Points on a hilly landscape, in no order, each with its height.
A ball rolls from a point to the lowest of its 2 nearest points, and stops where none of them is lower. Distance is the straight distance between rows; heights are no part of it.
Z265: [159  96 132 127 137 122 116 146 156 148 161 140 127 129  88 120  91 111
  95 149 135 149 168 201 168 122 137 147 151 183  94 127 143 186 132  96
  68 155 101  70 141 107 102 160 111 141  87 135 146  91 128 133 179 130
 129 143  72 116 113 184 165 121  78 119 111 105 160 167 136  89]  height 4.69
Z489: [115 106 128 147 120  92 155 161 101 108 129  85 120 117 181 168 131  75
 159 107 133 157 136 104 135 156 125 115 147 108 103 108  83 126 151 143
 140  91 124 197 106 144 125  90 136  64 189 148  97 150 150 128 100  73
 140 143 170 122 198 129  35 119 140 128 165 165 104 114 131 168]  height 7.69
Z708: [124  71  99 162 143 102 138 102 156 112 133 154 130 109 121 104 103 111
 128 113 135 186 138 102 198  89 164 123 115 149 113 155  79 166 151 124
  42 137 146 170 112 115 134 101 110 210 156  99 206 121 117 143 223 178
 102 189  82 123 120 168  83 118 121 151 164 135 143 141 148 112]  height 2.64
Z820: [128 119 122 153 149 112 142 139  90  69 113 135 166  99 164 106 141 139
 120 118 126 142 107 109 146 145 136 132 105  98 148 132 111  69 118 133
 121 132 177 124  78 117 130 154 137 151 149 106 114 122 140 141 107 155
 107 175 201 157 149  83  86 139 136 142  96 160  85  87 143 148]  height 7.41
Z692: [104 148 195  73 107 106 184 151 124  88 190 142 146 132 138 141 131  81
 122 110 164 133 154 146 144 164  99 188 162 117 128 128 143 106 133 148
 147 119 146 118 162 170 100 130 116 150 119 163 108 166 113 130 119 126
 160 168 197 136 102 138 127  83 103 130 145  91 118 157 113 158]  height 4.90
Z684: [122 123 110 153 122 114 136 113 117  36 108 136 140 106 129 101 141 132
 131 155 108 130 124 130 155 136 133 124 124 111 171 140 100  79 119 135
 114 131 166  91 121 134  98 161 119 155 102  89 112 133 128 148  73 162
 126 133 127 168 111  81  71 140 124 147  96 111 124  82 141 134]  height 7.05
Z637: [ 88 166 152 164 125 136  81 126  66  62 134 142 134 143 119 135  91 132
 127 182  93 116 103 159 145 108 136 123 153 136 131 124 139 137  61 105
 151 131  87 106 132 127  79 201 147 103  86  77  84 132 147 151  90 166
 128 106 119 118 124 116 179  96 120 146  71 119 139 111 179 148]  height 7.52
Z885: [152 144 101  70 125 117 103 117  91 144 122 112 176 132 131 149 192 167
  97 141 198 167 117 193 141 140 134 122 107  61 109 123 133  71  98 144
 175 172 155 108 130 145 119 143 140 178 106  59  12  97 156 118  84 122
 134 123 150 154 188 118 126 110 165 130  70  94  89  72  97 112]  height 3.56
Z116: [183 139 189 174 140 111 122 154 129  91 112  93 116 125 169 158 136 115
 145 109  94 137 141 128 119 137  98 123 128 122 129  89 111 117 147 138
  85 110 151 147  70 172 116 118 113  51 136 116 104 161 139 113  73  79
 159  85  87 103 156 125  44 129 104 102 131 108 122 102 148 135]  height 6.95
Z783: [155 119 164 185 107  88 168 159 137  96 137  71  69 119 182 159 126  79
 183  77  88 132 151  88 147 152 121  87 143 130 115 102  79 156 188 146
  98  88 135 217 105 170 139  84 129  52 185 158 142 164 140 130 114  70
 155 121 142 122 185 124  31 127 141 110 172 146 105 133 122 147]  height 7.40
Z501: [ 77 131  91  94 159 148 147 120  86 128 109 122 173 137 133 132 172 144
 113 158 183 145  79 166 128 105 152 165  81 115 131 143 100  96  99 130
 184 117 129 116 143 148 145 114 126 187 113  92  69 139 151 118 104 142
 109 143 166 159 127 119 145 109 173 177 140 148 134 109 130 145]  height 4.99
Z651: [143 109  69 141 158 181 146 126 144 131 123 120  94 121 115 161 130 181
  84 132 154 112  75 136  97 103 171 149 105 158 114 155 103 126  80 131
 157 103  98 124 106 114 190 122 160  87 107  98 118 136 116 116 182 137
  86 137 155 102  77 147 177 156 174 163 125 152 109 172 122 116]  height 7.99
Z179: [193 145 190 192 123  92 158 163 135  72 109  66  91 111 182 155 154 106
 175  98  70 113 139 115  98 168 100  85 140 121 124  89 131 110 178 148
  87  90 161 169  77 189 153  97 122  44 157 152 119 179 109 142  54  79
 171  93 130 114 165 107  16 159 115  96 155 108 105 125 122 142]  height 7.16
Z64: [133 129 112 184 162 139 121 115 121 141  61 100 133 141 141 108 136 149
 146 138  81  95 112  82  55 123 133  81 100 118 152 118 144 113 121 123
 134 107 128 125  91  67 165 118 148  76 157 144 117 123 139 103  93 132
 100 100 143 161 120  81 123 178 136 105 124 161 104 112 104 119]  height 5.87
Z85: [155  80 122 199 155  89 142 123 177 105 118 137 120 117 139  93  89 133
 136 110 103 174 177 121 166  93 150 104 123 154 101 121 103 168 154 112
  14 133 123 140  82 101 127 125 114 193 176 139 227 127  99 133 199 163
 126 152  75 122 119 149  85 135  94 130 146 142 129 125 149 118]  height 3.57
Z932: [143 134 146 132 139  98 106 151  75 157  75  78 158 150 188 121 140 112
 155 135 147 169 134 191 118  93  88 120  92 102 111  74 150 112 146 104
 172 120 139 102  82  98  80 140 143  85 169 136  45  93 173  66  64  83
 144  90 112 161 189 102 119 136 135 122 139 123  99  52 143 115]  height 6.15
Z337: [127 104 143 192 145  90 156 142 166 138 101 132 119 125 160 107 108 111
 155  81  86 139 185  91 127 117 124 112 106 146 115 121 138 177 150 114
  48 109 128 130  83 116 135 119 130 156 167 187 241 132 110 120 208 158
 127 160 107 158 109 129 106 126 110 109 177 146 125 129 138 131]  height 4.16
Z49: [134 148 161 149 131 142  90 123  67  89 144 151 121 126 105 151 111 139
 124 175 116 106 113 143 110 133 130 128 154 127 133 113 131 132  73 116
 125 145  97  94 136 139 116 170 129  87 114  56  83 123 151 149  86 125
 123  86  94  95 107 133 125 122  89 115  67 120 167 111 159 114]  height 7.11
Z359: [144  99  95  93  72 133 174 139 161 173 169 150  80 130  91 134 108  82
  98 107 147 105 151  48 125 142 128 143 136 152 125 146 117 156 138 167
 184 119 121 144 153  94 136 102 125  97 193 175 166 113 122 117 193 110
 123 140 155 109 105 180 128 149 124 126 139 158 105 181 111 113]  height 7.01
Z915: [120 102 132 189 136 134  99 111 116 132 114 176 110 117 119 107 116 165
 132 126  98 106 107  70 113 101 133 107 120 118 128 122 115 147 110 106
  69 131 112 174  90 107 160 125  97 159 172  87 219 136 129 152 168 147
 101 119  59  92  87 146 111 147  87 108 135 146 135 122 155 122]  height 2.90
Z432: [ 77  95  88 120 106 123 134 101 119 113 148 186 163 114  96 109 112 110
 119 117 154 166 126 102 180 117 143 126 134 133 125 162  97 142 136 133
 119 137 131 181 133 126 136 109  98 228 162 104 186 133 109 162 193 180
 116 194 121 123 129 157 126  91 106 154 155 166 147 130 157 140]  height 0.75
Z55: [111 113 136 213 171 123 188 137 159 116  61 107 103 131 140 115 145 123
 147 108  90 125 152  87  91 109 125 119  72 152 141 130  98 150 128 124
  71  97 128 119  89 103 173 117 121 142 162 174 206 155 130 128 149 151
  98 121 106 161 100 121 107 155 130 150 184 151 139 117 143 138]  height 4.71
Z486: [129 108  84 105 127 127 186 128 166  75 158 126 138 111 121 151 152 120
 111 127 172 149 132 119 167 117 166 163 121 120 140 159  61 103 132 168
 122 127 166 133 157 154 137 107 122 171 121 107 104 130 139 140 132 139
 120 168 172 143 143 119  79 137 170 169 140 155 130 131 119 125]  height 6.28
Z93: [185 119 112 158 143 142  72 120 175 191 111 104 103 140 118 118 106 165
 125 138  99 121 128 128  96 126 131 115 140 144 121 111 160 153 119 110
 101 165 110  92 109  66 134 145 153  67 125 134 146  69 118 123 157 114
 117 104  80  95 118 135 178 198  96  85  89 129 135 149 103  94]  height 5.53
Z999: [123 141 145 181 137 104 106 123 184 177 107 125  87 145 143  84  94 150
 154  77  59 105 166 102 108 128 108  96 123 157 132 110 180 184 127 108
  42 134 111 123  93 119 135 124 120 152 156 199 252 115  89 129 186 129
 129 140  74 134 103 146 171 147 128  93 157 118 144 151 136 127]  height 4.62
Z104: [ 51 189 137  77  99 130  76  93 109 107 171 136 137 149 110 116 124 131
 130  94 142 110 124 123 164 158 127 104 174 101 131 147 145 101 147 140
 153 160 142 209 191 194 109 158 131 159  77 129 126 169 113 179 123 117
 157 153 174  98 160 101 194  64 172 145  98  89 104 146 120 155]  height 3.78
Z649: [126 118 151  86 107 161 212 149 135 137 138 107  89 116 110 177 173 127
 138 152 188 132 117 174 105  96 153 172 115 164 123 147  71 133 128 159
 176 101 107 121 182 184 146  59  98 100  66 128  66 175 169  91  88 108
 151  93 111 144  93 168  78 114 142 145 188  94 183 128  95 122]  height 1.66
Z450: [102 143 151  91 115 140 165  93 157 163 138 151 114 113 140 115 170 139
 133  59 152  82 111  76  88 165  94 168 102  99 150 135 143 105 154 172
 144 119 156 182 126 155 161  74 110 177 147 164 187 166  95 117 142 117
 152 148 174 133 114 107 129 119 175 139 188 114 112 137 124 154]  height 7.81
Z834: [113  94 127 180 138 135 172 131 118  95 114 140 113 131 122 107 132 122
 121 138 109 110 128  58  99 103 130 119 107 159 167 139 105 133 132 144
 124  88 131  98  92  99 157 117 122 121 176 149 174 137 138 127 117 161
 101 113 132 166  69 117  89 168  98 146 146 163 125 122 157 125]  height 5.25
Z991: [111 108 148 148 148 149 126 130 103 201  70 136 127 143 137 128 126 111
 149 141 127 122 128  90  80  93 117 137 112 139 134 116 136 166 112 110
 158 124  82 109 119  89 138 104 126  83 174 159 118 100 164  91 123 106
 107  94  87 122 110 156 143 143 106 105 167 168 152 109 129 130]  height 4.96
Z253: [162  90 114 188 161 136  99 130 112 116 130 143 127 103 135 135 133 166
 118 108 135 150 106 114 119  92 143 128  99 116 111 130 100 153 118 120
  60 150 132 146  90 104 163 148 119 164 154  71 157 105 136 140 166 166
  87 136  75  90 118 169  96 144  92 111 103 141 139 125 162 122]  height 3.66
Z428: [195 127 128 118 157 127  87 150 158 191 120  94 137 140 123 118  95 130
 105 140 109 134 162 178 131 125 126 132 131 132  94 107 194 149 125  88
  94 164 118  63  79  62 106 169 168  93 122 148  98  57 125 114 145 108
 113 128  98 128 134 137 156 180  83  98  71 132 109 149 106  87]  height 6.16
Z535: [119 105 158  86 137 175 137 142  81 200 122 148 138 131 133 180 153 130
 112 139 191 146 123 115  87 100 121 169  89 133 114 104 123 141 120 122
 175 118  92 126 146 124 161  90 107  87 159 112  90 128 158 101 139  94
 130 101 114 102 115 173 141 101 102 121 162 146 172 129 107 143]  height 4.19
Z445: [161 134  78 161 158 193 110 106 170 134 122 120  75 134 118 150 140 197
 116 123 119  83  84 154  82 102 170 128 105 159 130 157 103 144  86 114
 130 128 106 121 136 134 190 131 137 101  83 104 139 150 111 133 165 144
 100 118  94  87  58 138 191 152 168 165 135 126 148 160 126 113]  height 8.28
Z577: [123  69  75 148 144 149 137 147 128 135 110 161 146 118  92 110  90 122
  88 149 125 148 128 101 129  72 164 128 123 187 137 151 116 170  98 113
 127 139  86  87 111  55 139 130 128 132 149 140 177  77 150 122 204 186
  62 152  90 123  93 170 130 172 103 133 114 183 147 156 165 105]  height 5.68
Z632: [166 125 110 171 119 129  69 120 174 201 100 139 112 120 117  97  99 164
 131  92  81 109 140  84 105 147 121  93 135 138 121 108 167 172 129  95
  68 163 113 159 111 102 136 140 145 122 146 155 225  88  92 134 203 129
 111 123  51  84 134 139 174 172 105  74 112 133 128 154 115 108]  height 5.00
Z656: [ 79 215 155 107 149 145  76  91 101 107 161 123 122 160 119 153 127 165
 143 109 115  85 113 165 144 144 131 108 171 109 113 150 165 118 119 108
 143 137 125 188 190 181 122 169 160 150  68 107 101 176 111 163 107 125
 169 141 155  86 135 101 213  50 192 162  91  87 112 149 144 162]  height 4.50
Z472: [134 140 171 153 130 116 109 116 150  87 148 142 107 127 105 125 106 131
 135 145  84 124 148 182 171 143 115 114 160 148 126 121 121 152 140 111
  43 125 127 100 156 174  88 150 103 132  57 140 150 141 115 153 132 134
 173 114  60 106 112 131 130 105 123 144 145  78 148 135 155 134]  height 4.57
Z447: [113 169 159 104 113 100  81 113 134  92 166 137 128 129 128 103 110 113
 145 118  97 138 154 158 210 157  97 102 179 133 130 115 137 144 155 104
  51 138 139 147 173 190  63 163 110 158  73 135 157 149  85 173 123 116
 184 141  91 100 163 132 155  82 126 141 134  67 140 124 152 146]  height 5.21
Z145: [179 108 197 103 136 127 106 146 132 159 121 143 156 115 151 120 146 122
 104  99 121 131 173 141  97 129  90 175 110 101 129  90 185 119 144 109
  80 142 153  65  91 103 111 146 110 116 158 139 118  87 147  98 110 112
 136  93  86 130 117 147  95 148  47  56  97  74 110 136 129 113]  height 4.59
Z960: [137 127  62  85 134 123 128 106 132 122 127  99 167 115 119 123 165 169
  88 152 175 146 126 195 152 146 158 155 100  93 111 156 140  73 117 142
 177 167 152  74 118 118 117 159 151 187  95  78  51  94 127 117 119 145
  97 157 169 170 162  88 137 147 182 149  77 117  75 112 109  93]  height 2.68
Z685: [115 115 143 140  88  94 114 137 134 116 159 170 127 136 102  78  79  95
 133 156  97 127 162 105 171 138 112 117 168 159 126 117 142 163 150 113
  85 135 121 116 132 108 102 140 108 164 146 169 195 117 116 156 162 161
 129 143  79 133 113 149 134 130  69 105 138 126 150 128 149 122]  height 2.13
Z190: [164 163 108 158 138 127 108 123 183 167 124  55  57 147 123 137 105 157
 158 111  76  87 140 106  80 150 143  72 153 162 133 110 157 155 127 125
 126 113 110 148 111 110 156 108 159  49 123 176 151 125  91 131 131 106
 154  98 131  95 130 125 168 175 180 108 121 136 105 155  82 118]  height 1.94
Z339: [ 66 150 105 159 118 118  89 123  73  83 112 162 152 147  87  86  77  98
 166 200 118 130 122 157 151 110 141  87 139 142 121 132 155 160 120 100
 168 150 105 105 163 103  75 179 140 155 121 112 127 119 131 155 110 168
 120 105 111 151 123 106 195 113 126 161 106 135 154 103 175 145]  height 8.00
Z954: [162  96 107 111  98 134 171 163 142 171 137 122  97 137 119 138 100  86
 103 141 141 117 153  83 103 135 140 126 155 169 128 139 137 150 140 162
 194 107 100 102 133  78 118 114 149  59 159 185 105  91 123 116 149 112
 125 123 165 128 115 163 122 161 101  93 115 170 120 196  97  96]  height 6.45
Z408: [172  72 107 177 157 138 112 155 128 156 113 135 137 110 136 139 108 126
 106 119 145 155 136 114 133  74 147 129  99 151 103 118 127 173 128  98
  92 151 120 108  92  71 137 141 136 105 174 119 145  81 149 108 182 139
  72 144  88  97 122 165 108 142  85  96 112 172 127 142 151 105]  height 4.60
Z203: [181 127 162  84 136 140 129 124 167 165 145 130 123 114 115 128 155 160
  94 114 133 110 130 150  84 159 111 168 131 111 123 110 164 123 131 134
  98 147 143  84 123 132 135 124 114 118  98 129 124 101 122  96 111 113
 155 104  97 121  83 139 130 148 102  83 112  69 130 150  92 113]  height 3.95
Z174: [ 75 139 160 127 102 118 109 117  94 103 136 180 133 139 107  80  97 111
 158 142 104 125 126 100 132 138 106 107 164 124 159 125 143 133 129 119
 113 127 122 122 137 118 102 132 112 166 135 155 199 131 120 156 124 158
 129 131 113 150 100 114 151 101  87 114 155 125 151 120 146 159]  height 0.92
Z963: [124 153 202 106 140  93 162 171 142 114 172 124 131 130 179 148 120  67
 131  80 122 132 165 159 133 167 111 157 173 116 111 112 166 139 142 115
 113  98 142 120 112 161 102 135 128 137 130 177 145 165  92 123 159  97
 152 173 196 136 114 132 127  77 121 128 133 101  92 166 127 155]  height 5.58
Z457: [105 144 101 133 167 120 134 133 165 118 104  99 123 131 147 124 140 136
 145  98 129 128 125 144 146 128 138 123 112 123 102 137 131 121 132  99
 117 125 150 146 128 131 145 116 143 145 117 135 132 144 108 121 167 118
 124 160 165 135 146  98 143 124 173 164 130 159  96 133 121 131]  height 5.80
Z808: [113 128  73 123 131 122 107 110 177 173  73  79 118 143 140 107 134 129
 149 111 120 131 133 130 126 137 115  85  93 115 128 130 146 109 141 109
 144 117 138 154 126 119 147 116 154 123 144 160 130 131 105 102 138 111
 124 140 164 156 189  78 155 158 185 147 146 155  95 109  91 127]  height 6.21
Z23: [154 102 120 129 147 125 141 110 138  68 123 111 131 103 145 155 182 151
 113 144 148 159 119 146 170 140 141 144 112 113 144 150  60  72 121 157
  95 137 179 103 131 174 129 120 114 161  82  73  87 144 134 139  76 141
 145 134 139 147 139 101  55 119 148 153 110 103 142  75 131 116]  height 6.72
Z686: [ 66 134  91 101 117 127 105  85 118 118 163 163 162 127 106 108 138 127
 123 102 125 129 106 116 175 140 139 124 143 110 123 147 126 105 157 126
 142 150 138 192 172 161 126 129 125 226  90 108 158 151 103 179 165 157
 141 178 143 109 141 115 163  83 135 173 134 117 125 151 144 148]  height 2.65
Z680: [138  94 131  81 107 150 193 131 163 130 165 141 116 123  91 157 160 127
 106 163 185 126 139 149 141 123 149 174 128 146 128 148  70 123 140 171
 151 126 135  76 193 158 125  87  94 145  76 120  85 135 155 117 102 138
 138 110 108 141  99 148  96 138 123 126 149  92 175 117 104 101]  height 3.04
Z363: [106 124 172  82 116 144 189 151 100 163 143 132 119 120 135 180 152  80
 136 140 187 139 126 139 101 125 119 178 118 131 108 108  92 138 135 150
 169  92  94 151 158 163 135  81 111  93 148 128  71 150 170  86 107  97
 148 112 135 117 128 185  93  86 114 127 183 132 152 129 118 148]  height 3.25
Z536: [127 112 105 145 126 140 162 150 130 178 111 119  77 138 122 140  86 114
 139 158 129 114 132 109  97 111 151 112 131 167 124 114 131 187 126 130
 158 107  85 106 123  79 130 121 153  47 153 179 127  94 133 105 159 116
 115 113 132 117  91 150 155 159 123 113 140 183 147 169 121 122]  height 5.75
Z892: [113  98 140  41  93 150 180 116 163 175 158 174 116 119  85 126 154 118
  96  98 163 101 134  86 109 152  94 189 104 129 145 142 144 138 149 164
 175 123 152 136 169 148 143  69 116 167 134 181 180 145 108 119 157 122
 144 131 139 128  88 136 149 130 133 136 174  90 134 155  94 130]  height 7.60
Z256: [ 87 171 159 143 143 154  98 110 109 161  87 117 120 140 156  98 128 155
 158 136  67  70 107  77  49 147 107  62 131 103 178 105 182  91 129 112
 175 102 107 167  92 106 169 135 148  89 148 163 157 129 123 127  85 134
 121 101 164 159 104  77 184 141 164 107 128 137 111 114 129 142]  height 6.26
Z689: [114 182 109  96 145 129 140 106 165 111 127  95 118 143 126 124 138 166
 152 136 112  88 101 182  94 139 131 104 145 115 149 161 162 101 123 119
 167 116 141 129 143 155 145 109 151 115  75 159  82 147 116 128  84 111
 157 131 200 153 131  74 150 123 196 148 132 103 115 143  85 130]  height 4.63
Z603: [143 144 178 152 121  81 115 138 131  80 144 111 135 109 169 132 126  86
 142 108 108 146 145 132 163 151 108 128 158 116 124 109 118 110 142 132
  80 124 156 146 121 163  85 155 138 116 120 126 123 147 110 151 103 117
 147 133 130 130 161 108  69 115 114 120 122 119 126 110 158 148]  height 6.62
Z133: [148 119 176 145 140 113 111 157  82 168  69  96 166 149 168 134 122  99
 123 148 164 184 149 217 134  76  89 152  80 132  95  75 153 168 126 114
 126 120 132  53  89  96  65 140 118 108 138 136  86  93 179  70  94  97
 142  80  56 159 165 154 149 113  93 132 141 107 151  72 147 113]  height 5.67
Z405: [158 116 145 145 129 110 104 170  78 136 132  97 151 113 175 185 141 108
 142 101 169 178 112 118 142 119 108 142 124  94 103 101  96 120 143 129
 123 124 134 181 102 135 126 104 143 101 170  92  65 137 155 116 115  74
 113 143 141  90 190 140  56 103 125 114 128 151 114 109 156 143]  height 8.04
Z75: [190 137 112  71 105 125 108 126 150 166 129 104 160 133 126 146 188 155
 122 162 171 164 131 166 151 142 117 142 113  89 116 117 112  83 150 173
 139 169 149  79 116 150 110 117  98 150  94  65  28 103 149 109  72  95
 145  84 105 148 186 135  81 147 146  87  95  84 128  92  97  94]  height 2.53
Z706: [165 113 173 112 122 127 128 146 106 143  91 122 165 136 144 136 142 125
 104 160 137 146 140 173 105 111  98 165 105 122 118  97 153 136 130 111
 135 130 127  44 112 105  81 140 109  89 148 122  68  91 181  90  74 110
 126  78  81 142 117 154 109 129  56  95 126 102 152 105 128 104]  height 5.16
Z802: [139 121 101  86  86 141 173 113 166 171 155 134  81 120  93 142 151 130
 119 123 145  97 119  68 107 147 127 136 133 141 150 142 115 139 152 176
 174 131 148 152 171 135 145  88 121 115 134 142 151 134 117 122 126 104
 166  98 132 111 105 151 118 154 143 113 171 112 141 135  86 118]  height 7.38
Z561: [145 182 110 155 120 135 119 110 190 101 123  85  83 145 114  95 113 163
 151 123  59  84 128  99  88 155 144  58 145 142 172 148 176 108 137 136
 127 105 136 146 120 120 161 124 151  91  95 177 170 133  77 153 109 138
 148 108 185 148 102  66 174 170 185 119 104 113 103 153  80 106]  height 3.03
Z920: [191 126 146  77 117 133 129 125 156 168 143 125 130 108 140 152 172 152
 117 111 157 140 130 133 125 144 114 146 123  97 115 114 127  97 154 134
 112 149 160 125 140 147 131 102 111 122 118 102 104 115 139  86  97  80
 156  94  94 107 152 156  88 147 108  97 125 112 128 116  96 108]  height 3.37
Z727: [106 108  95 148 139 150 117 127  91  95 132 175 141 133 106 119  78 120
 113 155 131 128 120 124 135  88 167 138 138 162 135 160 120 149  80 112
 159 112  85 113 108  81 134 156 143 157 142 106 143 101 118 150 194 186
  75 169 146 126  75 154 176 130  91 150 109 195 133 161 165 126]  height 6.64
Z304: [112  99  76 132 165 135 186 131 133  85 118 118 146 115 134 146 151 119
 100 136 177 169 115 138 155 106 163 159  95 151 145 164  61  94 107 130
 167 109 124 118 142 126 149 105 145 154 131 101  72 129 157 114 126 139
  87 160 198 145 130 119 103 137 181 177 137 180 107 128 120 131]  height 5.77
Z605: [111 164 131 117  87 114  62 115 129 124 161 128 111 133 121 139 122 105
 159 116 122 158 126 140 222 140  92 108 182 126  88 134  89 157 159 116
  87 157 124 190 191 200  77 156 118 137  69  92 129 165 111 169 128  87
 167 116  84  65 209 131 141  61 137 142 136 105 142 122 157 153]  height 5.78
Z805: [ 65 158 125 108  88 129  63 106  61 108 138 172 186 150  91  80 101 117
 163 172 117 123 120 146 178 134 121  94 136 105 130 124 140 127 139 110
 178 161 115 136 182 129  73 172 128 165 118  85 123 145 148 159  89 171
 137 107  99 146 176 106 169  80 133 169 118 107 155  95 167 169]  height 7.63
Z114: [150  97 111 124 109 143 146 144 137 132 187 177  98 115  74 141  90 112
  81 143 148 144 142 140 166 109 150 159 168 197 111 154 115 174 100 138
 108 152 114  78 163 120 125 147 121 120  97 112 154 103 137 149 181 158
 105 155  79  96  75 186 148 123  75 126 125 129 166 171 147 106]  height 5.76
Z679: [109 123  67 136 185 174 136 142 114  90 127 147 127 136 113 162 112 155
 101 131 135 114  87 152 131  86 170 156 118 169 124 165 107 134  65 116
 180 118  82 114 121 124 175 160 147 131  90  95  87 126 113 138 205 150
  68 172 172 113  90 135 216 137 154 163  92 185 124 182 150 126]  height 7.47
Z537: [105 147 136  91 110 132 164 124 135 128 137 126 122 110 144 125 149 116
 137 103 149 109 107  65 112 168 105 140 106  82 156 140  92  83 141 173
 150 110 156 189 127 157 162  84 107 134 167 137 144 156 118 117  98 118
 149 127 211 143 129 111  72 132 161 129 164 138 105 118 111 146]  height 7.96
Z226: [138 119 144  58 100 132 202 141 144 110 181 148 134 119 104 145 139 112
  87 136 171 126 145 131 131 169 125 176 143 114 149 143 134  93 117 165
 165 127 152  98 149 148 130 114 123 137 112 144 102 142 129 114  95 146
 131 149 166 150 112 128 100 129 101 106  97  99 135 150 101 112]  height 4.10
Z330: [ 94 153 130  93  76 139  48 106  60 153 111 152 187 132 110 112 135 135
 142 161 156 147  93 133 170 123 104 102 131  84 142 113 120 108 132 128
 154 172 124 154 177 146  95 146 109 157 111  55 112 131 174 146  77 125
 147  83  74 113 195 108 155  82 145 140 115 100 163  70 146 152]  height 7.39
Z579: [ 85 141 126  43  76 144  89 114  62 181 146 173 178 154  86 139 148 154
 116 148 174 118 103 133 141 144 102 141 139  86 118 130 132 107 125 152
 198 166 106 130 202 136 107 133 126 143 109  81  86 125 159 143  64 114
 156  96 114 116 169 138 162  88 132 120 113 113 168 109 106 151]  height 7.17
Z397: [156 125 126 145 123 133 130 140 124 101 160 158  93 124  98 145  79 123
 115 167 110 107 141 119 118 122 148 145 168 168 145 122 132 149  91 120
 109 127 105  90 141 110 124 147 134  71 103 137 125 130 128 155 134 139
 114 116 104 105  87 150 143 143  73 101  94 124 156 149 143  98]  height 6.57
Z449: [ 99 176 134  59  78 139 101 129  61 151 161 144 162 147 104 119 108 120
 125 149 135 105  93 107 113 156 113 122 163  92 133 127 147  91 113 149
 209 138  97 141 168 132 107 138 141 109 116 106  68 116 125 122  63 109
 137 109 169 111 151 120 146  97 136 101  85 137 125 135 104 141]  height 6.93
Z807: [142  98 132 134 120 104  89 125 156 125 126 142 142 131 102  84  89 107
 122 147 114 156 163 172 194 103 130 112 155 159 103 124 116 191 163  99
  44 143 129  96 154 123  71 143 102 179  97 150 179 112 121 141 169 142
 147 133  44 117 151 153 145 108  82 137 132 103 168 114 147 109]  height 3.50
Z736: [ 75 159 144  95 135 146 105 118  80 149 110 138 153 144 127 124 118 148
 126 146 118  90  98 105  70 137 110 124 140 108 147 128 175  96  97 124
 194 116 102 134 129 104 141 150 132 102 139 129 109 128 135 110  94 120
 108 100 171 148 108 108 175 112 137 119 114 137 140 116 122 151]  height 6.60
Z468: [ 98 122 121 138  85 134  93 111 113 142 140 199 122 135 119  77 112 144
 137  99 101  93 106  36  90 132 112 105 139 114 148 138 135 135 129 137
 122 134 121 182 115 113 141 118  93 180 183 122 233 130 110 156 164 164
 105 136  93 111  78 147 140 123  99 106 163 138 152 125 148 136]  height 2.24
Z847: [122 125 120 138 141 108 174 135 104  85 112 105 142 109 177 136 154 116
 140 116 120 124 111  80  96 144 128 140 100  98 163 143 116  58 125 155
 159  92 158 158  92 115 166 122 130 123 174 125 106 147 131 132  87 127
 116 149 234 169 143  75  73 146 146 152 127 170  73 113 123 141]  height 7.71
Z627: [104 200 100 128 145 135  99  78 169  84 143  79 113 151 106 105 118 160
 147 144  78  74  99 170 118 125 156  62 155 136 164 171 174  96 134 117
 178 120 134 148 140 146 147 134 168 124  48 167 128 155  84 154 103 149
 130 136 203 148 132  49 198 134 220 158  97 109 103 150  98 130]  height 3.93
Z458: [169 144 180 152 129  59 155 164 129  86 158  97 137 106 189 160 120  50
 161  85 105 148 175 147 153 163 116 134 147 119 115  99 141 122 148 126
 100 102 152 144 100 140  92 145 132 106 163 170 121 155 100 139 130  98
 151 171 191 145 161 120  59 110 112 118 128 117  82 136 134 156]  height 6.19
Z29: [126 112  98  93 150 147 176 127 108  96 115 118 172 125 134 138 160 148
  88 148 168 139 111 202 107 119 148 188  78 102 119 134 152  80  89 128
 168 113 166  70 120 120 131 132 139 183 122 118  50 106 132  95 116 159
 104 151 187 197 104 106 131 122 157 159 107 119 100 103 113 122]  height 4.09
Z914: [119 164 125 114 170 152 118 119 135 135 118  96 136 125 157 146 172 179
 121 105 127 113  95 193 121 135 138 138 110 101 115 143 159  98 112  97
 143 134 142 147 142 165 156 146 141 150  83 106  85 148 118 124 137 116
 140 135 158 119 146 110 187 106 183 148 116 106  82 120 103 128]  height 5.26
Z295: [123 118  67 183 165 128 121 113 158 158  41  84 121 138 146 102 154 138
 159 127  96 140 125 107  97 108 142  66  78 122 137 126 123 125 132 106
 125 122 121 131 102  92 162 106 149  84 147 142 156 124 130  83 121 115
  96 102 118 156 173  83 110 189 164 142 143 174 125  96 115 116]  height 6.20

For each start below, name the point where the ball stops.
Z820 | Z960
Z93 | Z432
Z808 | Z190
Z802 | Z649
Z783 | Z649
Z405 | Z649
Z637 | Z174
Z651 | Z174
Z834 | Z432
Z330 | Z64

Call two points neighbours if one is among the 2 nearest of the other. Go from one point of each pair to the other, from neighbour to neighbour, staying as low as possible. Name the highest point that can't be avoided.
Z75 / Z649 | Z537
Z432 / Z190 | Z914
Z75 / Z960 | Z885
